A landscape with many valleys, sampled at points; each row gives a point and its height.
A ball rolls from a point to whichever of its 2 nearest points has the largest drop for the distance, and stops where none of them is lower. Distance is the straight distance between rows; heights are no part of it.
K_199 h=241: [2,-36,-14,33,-39,6,7,9,-48,36,-4,15,-1,1,-19,-5,-16,5,18,9,24,29]
K_421 h=257: [42,-23,-15,-40,6,68,-33,29,46,-23,6,-55,-32,-21,29,-71,-10,-22,8,-2,-35,7]
K_240 h=546: [24,-15,27,5,26,-41,-23,-12,-15,-39,35,-1,-5,20,37,10,2,28,-42,15,6,-33]
K_576 h=260: [32,-18,6,18,-27,17,45,28,-29,56,-39,15,27,38,6,21,-28,-4,-22,6,1,24]
K_855 h=175: [17,-11,28,7,30,-19,48,1,-4,8,13,19,24,57,5,36,-15,14,-32,-15,-4,-2]
K_22 h=524: [5,-1,5,2,23,-31,-28,-8,-2,-47,56,-8,-37,-2,23,0,10,4,-24,27,16,-23]
K_293 h=301: [14,-1,-29,35,-32,30,27,32,-37,30,15,-3,-4,0,-1,-2,-24,-37,-9,14,38,12]
K_578 h=123: [33,-32,-20,-21,14,53,-13,39,33,-6,19,-49,-55,-45,-7,-79,11,-28,17,5,-11,10]
K_366 h=438: [-30,30,4,5,-7,-37,43,8,-10,-12,47,6,-32,-10,-9,17,8,-12,11,6,35,-25]
K_351 h=450: [-27,64,3,8,-4,3,-27,-37,19,10,-19,-5,37,-28,18,14,-7,-13,-26,-7,15,-25]
K_408 h=665: [9,-53,-4,18,-31,33,-41,-14,-18,10,7,-37,16,-8,16,-1,-44,37,23,-3,46,7]
K_997 h=393: [-12,7,-16,20,7,-3,17,34,-27,2,44,-10,-42,-8,-6,-12,-10,-17,-5,9,40,-5]
K_330 h=422: [-18,18,8,5,19,0,40,0,14,-20,23,-48,-19,-3,0,20,-27,-5,27,-17,20,-11]
K_883 h=239: [14,2,7,25,-18,-13,38,5,-19,38,32,6,20,32,17,29,-50,7,-47,-7,48,-16]
K_494 h=437: [-8,14,10,-62,4,39,-60,-31,61,-22,-22,-13,2,-13,3,-24,12,-2,30,-39,-44,7]
K_750 h=512: [-16,46,13,-31,35,-3,-39,-28,49,-38,9,5,2,-24,30,-4,3,-17,-31,-7,-15,-45]
K_477 h=420: [-11,18,10,20,19,-22,35,18,-20,2,30,5,-18,16,5,14,-3,-8,-26,7,19,-15]
K_126 h=505: [7,-31,5,-38,-8,25,-73,-20,25,-27,-26,5,-4,-19,3,-46,35,12,36,-13,-41,23]
K_529 h=258: [31,18,15,5,22,9,45,32,-5,29,-23,26,37,43,16,36,-2,-26,-49,10,-47,19]
K_397 h=195: [6,-32,26,16,13,2,33,-8,-16,15,-21,6,31,48,2,38,-15,22,5,-15,-27,3]
K_111 h=589: [-2,0,-1,-8,-7,-9,-40,-39,-1,6,-34,5,45,3,16,8,-3,17,9,-11,-9,2]
K_708 h=295: [-32,45,-17,-31,12,8,-8,-4,38,7,-43,6,-5,-17,-34,-13,29,-20,36,-19,-48,5]
K_824 h=293: [35,-4,11,3,27,14,10,3,-7,-14,23,-23,5,32,10,20,-36,2,-15,-6,6,-16]
K_807 h=294: [-20,-5,2,-2,-5,-52,-3,-24,-9,-13,7,22,1,-9,-15,30,30,37,29,0,-2,-4]
K_241 h=335: [-28,52,17,0,13,-46,9,-15,12,-2,0,51,22,-5,1,20,38,-12,-43,12,-9,-14]
K_794 h=201: [-22,-22,8,16,-34,-62,10,-31,-37,10,42,18,-11,-9,-5,13,-1,47,13,-7,56,-10]
K_572 h=334: [47,-52,5,17,-13,5,8,19,-39,22,17,-22,8,23,22,6,-37,12,-24,7,25,5]
K_326 h=421: [-37,17,-21,2,-8,3,18,3,6,-9,-23,8,-28,-20,-42,-22,34,-20,51,-2,-2,11]
K_870 h=302: [34,-62,-3,23,-14,13,37,43,-45,13,35,-2,-22,25,0,4,-14,-5,0,21,16,14]
K_779 h=361: [-26,66,9,-10,24,0,28,9,24,-7,-12,23,3,-7,-3,13,17,-36,-25,4,-31,-12]
K_815 h=377: [13,7,-1,-41,11,41,-57,-9,31,-20,-26,-20,8,2,22,-22,-4,-14,-11,-21,-35,-3]
K_349 h=276: [42,-67,-10,25,-26,21,14,32,-46,14,-9,-5,2,9,-5,-9,-15,14,12,19,4,45]
K_537 h=245: [-20,7,-34,19,-42,0,0,-3,-19,25,-23,32,-6,-14,-19,-14,23,-20,10,21,6,18]
K_989 h=240: [-30,-2,32,-11,-9,-34,75,-16,-7,28,16,26,25,33,-15,48,-20,33,5,-36,15,-18]
K_953 h=250: [59,-20,16,0,29,6,1,22,-2,-10,-3,-22,6,23,29,0,-16,-15,-35,21,-22,1]
K_626 h=185: [-30,-7,-32,26,-52,-3,-18,-4,-41,33,-8,24,15,-20,-20,-10,-3,11,21,5,36,15]
K_47 h=322: [-2,14,-15,20,-51,-15,-43,-24,-22,43,-27,39,40,-16,-8,0,-14,20,-21,14,25,4]
K_704 h=461: [-28,46,-6,-17,14,-16,-19,-13,39,-21,4,-5,-19,-24,8,2,16,-14,0,-1,4,-20]
K_87 h=562: [8,25,9,-3,19,7,-30,-14,15,-1,-12,12,38,5,18,18,-11,2,-26,5,-19,-14]
K_112 h=238: [13,13,5,21,-8,-9,22,-9,-9,36,-19,29,35,32,2,19,-6,-10,-40,0,2,7]
K_269 h=284: [13,17,13,28,-6,-18,-4,-19,-12,18,15,-13,36,21,24,32,-58,21,-51,-3,39,-26]
K_308 h=358: [11,7,6,-22,32,13,-8,14,29,-31,-7,-8,-22,4,4,-26,29,-22,-3,-1,-31,-6]
K_878 h=479: [-25,1,5,3,1,18,10,4,14,-32,43,-60,-52,-19,0,8,-10,0,43,-11,37,-11]
K_910 h=346: [-13,14,-37,35,-29,27,24,42,-33,23,26,-15,-39,-22,-9,-24,-9,-43,11,27,52,2]
K_80 h=274: [16,1,-10,27,-24,34,60,30,-33,57,-17,-14,19,18,-8,18,-36,-26,0,2,30,22]
K_917 h=457: [13,-52,14,-1,23,-1,15,19,0,-10,-23,4,-25,14,-17,-10,36,11,30,4,-49,29]
K_148 h=345: [11,-39,-20,13,1,2,1,34,-15,5,3,16,-33,-9,-22,-43,39,-8,15,30,-11,27]
K_211 h=181: [-58,72,-15,10,-27,4,15,-24,14,20,-55,35,38,-19,-22,4,12,-39,5,-3,-12,-3]
K_948 h=208: [9,24,3,20,15,17,40,25,-22,27,4,2,23,35,12,35,-37,-21,-39,-5,23,-16]
K_395 h=417: [-7,-25,7,20,-10,-21,-11,-2,-24,-19,58,-37,-26,-11,14,21,-15,42,8,1,56,-25]
K_884 h=506: [3,-10,-11,-40,-17,20,-80,-14,21,-18,-3,13,-12,-45,14,-49,21,10,7,-14,0,-2]
K_748 h=559: [17,2,18,3,21,-49,-30,-36,-12,-25,6,20,13,37,21,18,9,30,-27,0,-9,-11]
K_513 h=313: [-46,48,-6,0,-16,-66,28,-13,8,9,5,50,15,-6,-5,32,12,-11,-4,6,7,-22]
K_6 h=194: [35,-18,14,7,13,-29,21,17,-20,-5,12,18,-4,43,15,16,11,8,-37,15,-17,6]
K_827 h=220: [-22,-14,20,9,10,-14,65,-20,-5,14,-23,13,34,29,-31,48,-18,30,29,-17,-11,-1]
K_945 h=413: [-30,78,-11,-35,21,0,13,1,48,-24,-5,-9,-19,-35,-19,-14,15,-35,11,-9,-6,-17]
K_3 h=542: [-11,37,3,-15,20,-12,-43,-12,18,-26,-7,22,21,-2,22,-16,25,-22,-43,15,-23,-22]
K_757 h=376: [-8,-28,32,6,19,-9,20,-13,-3,-34,37,-46,-22,7,-5,36,-21,29,27,-17,17,-10]
K_895 h=259: [3,-23,-25,-25,1,21,-26,20,25,-23,41,-31,-61,-52,-16,-87,30,0,33,-6,-8,9]
K_759 h=279: [-22,20,6,12,-11,-64,29,-20,-9,14,22,24,3,-2,-8,40,3,20,-6,-9,32,-29]
K_797 h=430: [-6,-7,-18,-34,10,37,-4,13,46,-10,-6,-29,-45,-20,-27,-57,23,-19,24,-17,-21,10]
K_563 h=327: [-12,22,0,-34,36,-17,-11,-3,35,-30,-35,14,-10,-5,-16,-7,43,-11,14,-10,-50,4]
K_999 h=471: [0,-45,-13,4,-18,68,-2,15,1,12,-24,-34,-9,-23,-25,-25,-1,9,63,1,0,46]
K_92 h=347: [-32,57,21,-6,32,-31,1,-11,33,-22,-20,42,22,4,-9,5,41,-13,-30,4,-55,-4]
K_24 h=569: [6,-23,19,-8,9,-48,-22,-34,-6,-9,-31,40,46,39,8,22,12,50,-16,-8,-27,-3]
K_272 h=384: [-18,6,-29,12,-2,6,6,35,0,8,2,1,-40,-24,-26,-39,23,-30,18,26,8,10]
K_301 h=251: [-14,3,36,4,4,-65,58,-11,-9,13,29,43,5,35,-10,42,9,16,-7,-15,1,-20]
K_746 h=392: [6,22,1,-23,39,38,15,20,42,-21,4,-55,-25,-15,-19,-27,8,-26,7,-11,-26,-6]
K_163 h=458: [-7,6,-31,-24,0,46,16,31,29,-3,-39,-27,-33,-20,-44,-52,27,-34,48,0,-36,34]
K_500 h=217: [65,-27,5,4,9,-11,5,46,-9,-14,12,20,-6,31,29,-7,8,-13,-54,44,-31,7]
K_296 h=627: [-1,-17,-6,6,-12,3,-43,-30,-14,-5,5,-20,13,-7,10,10,-23,14,5,-9,23,1]
K_347 h=482: [19,-9,9,15,-1,-26,-46,-3,-23,-25,62,-19,-28,-14,25,-2,1,23,-15,15,56,-35]
K_677 h=363: [26,-12,-8,14,-37,2,-30,-3,-35,35,-19,17,38,11,7,13,-35,20,-32,0,28,2]
K_557 h=182: [22,27,25,10,35,3,36,11,-3,0,4,-6,37,29,31,29,-36,-22,-70,-3,-4,-24]
K_262 h=275: [-9,19,-2,13,-17,-29,-14,-18,-11,30,-10,40,23,-5,-1,23,2,6,-17,9,13,-1]
K_546 h=510: [-28,7,4,-51,-17,20,-77,-29,46,-5,-5,-13,-14,-41,2,-47,13,-3,35,-34,-8,-5]
K_386 h=310: [27,-53,-23,21,-5,3,-13,17,-29,7,-4,28,-10,-2,-10,-18,14,27,15,25,-10,38]
K_278 h=425: [-20,-8,-3,-34,-16,-15,-64,-35,27,-29,-2,6,-9,-24,4,-14,26,39,29,-14,3,-2]
K_751 h=270: [19,29,2,-1,26,24,22,37,7,16,-22,-3,20,19,-1,11,2,-42,-29,19,-39,8]
K_666 h=578: [-1,-51,31,-7,-8,-22,-19,-38,-13,-25,-30,8,35,19,-8,26,9,47,19,-13,-24,10]
K_379 h=333: [16,-20,34,4,25,24,27,-5,-9,-32,27,-68,-1,29,17,28,-42,20,10,-16,10,-22]
K_692 h=473: [-41,23,-21,17,-28,-7,31,-4,-8,14,11,-7,-30,-18,-16,11,-2,-12,32,-7,43,-17]
K_243 h=243: [-39,48,-7,-8,8,-9,4,-33,31,20,-54,35,18,-13,-22,16,36,-7,14,-15,-29,2]
K_913 h=323: [37,14,9,-56,3,59,-51,10,52,-24,-16,-38,-3,-14,25,-55,-16,-26,7,-19,-39,-7]
K_901 h=154: [18,25,34,14,34,-32,42,-19,-3,2,27,30,37,37,25,31,-24,12,-66,-14,9,-27]
K_359 h=416: [14,-37,-18,17,-4,39,-5,12,-12,9,-9,-23,-11,-14,-2,-13,-3,-2,21,5,-4,18]
K_346 h=370: [48,-57,-1,19,-21,1,-16,-8,-37,19,-22,-1,28,35,17,14,-42,32,-15,10,7,15]
K_515 h=314: [-27,-17,4,12,-34,-47,-9,-28,-13,-5,50,-21,-24,-36,-6,20,-11,39,38,6,58,-6]
K_400 h=255: [-41,-4,-12,8,-41,-67,17,-25,-26,0,16,45,-13,-17,-20,17,17,23,29,6,27,4]
K_841 h=365: [-2,38,14,5,6,-6,-23,-44,6,15,-3,-9,57,-9,32,25,-47,8,-44,-16,16,-34]
K_518 h=348: [10,3,-22,-6,-12,41,-33,18,11,14,-29,-2,-1,-14,2,-19,6,-18,-4,7,-9,20]
K_585 h=297: [26,4,-21,-12,16,29,2,44,15,8,-29,7,-4,-7,-12,-21,8,-47,-10,25,-30,20]
K_70 h=607: [24,-51,-8,31,-12,46,-24,3,-31,-15,30,-59,-14,-22,27,-6,-27,16,25,11,38,12]
K_838 h=476: [-4,-36,-6,-17,10,13,-29,-5,0,-19,-32,9,-7,-10,-8,-18,29,16,37,3,-44,32]
K_233 h=484: [-10,-30,-36,3,-25,51,5,34,6,9,-19,-17,-26,-35,-30,-60,22,-21,56,7,-11,32]
K_335 h=443: [-17,-19,-7,-7,22,14,29,21,4,-6,-20,-8,-34,1,-38,-17,38,-10,46,-1,-31,27]
K_79 h=344: [-16,-11,13,-28,9,-44,-48,-41,14,-25,-5,24,4,-4,-2,27,24,45,25,-10,-18,3]
K_284 h=252: [28,-3,11,7,-4,8,55,17,-16,50,-22,44,51,57,1,29,-20,1,-40,-4,-24,29]
K_530 h=547: [4,-27,-4,-5,1,44,-16,6,-3,-40,40,-68,-37,-16,17,-16,-14,16,31,5,20,-8]
K_949 h=383: [-46,82,-24,-15,4,-8,32,-1,38,-2,-27,11,3,-23,-26,-15,23,-61,-16,-3,-7,-16]

For each start below, name the point where the ball stops.
K_233: K_211
K_750: K_901
K_408: K_901
K_366: K_284
K_759: K_901
K_24: K_794
K_351: K_901
K_999: K_284
K_692: K_284
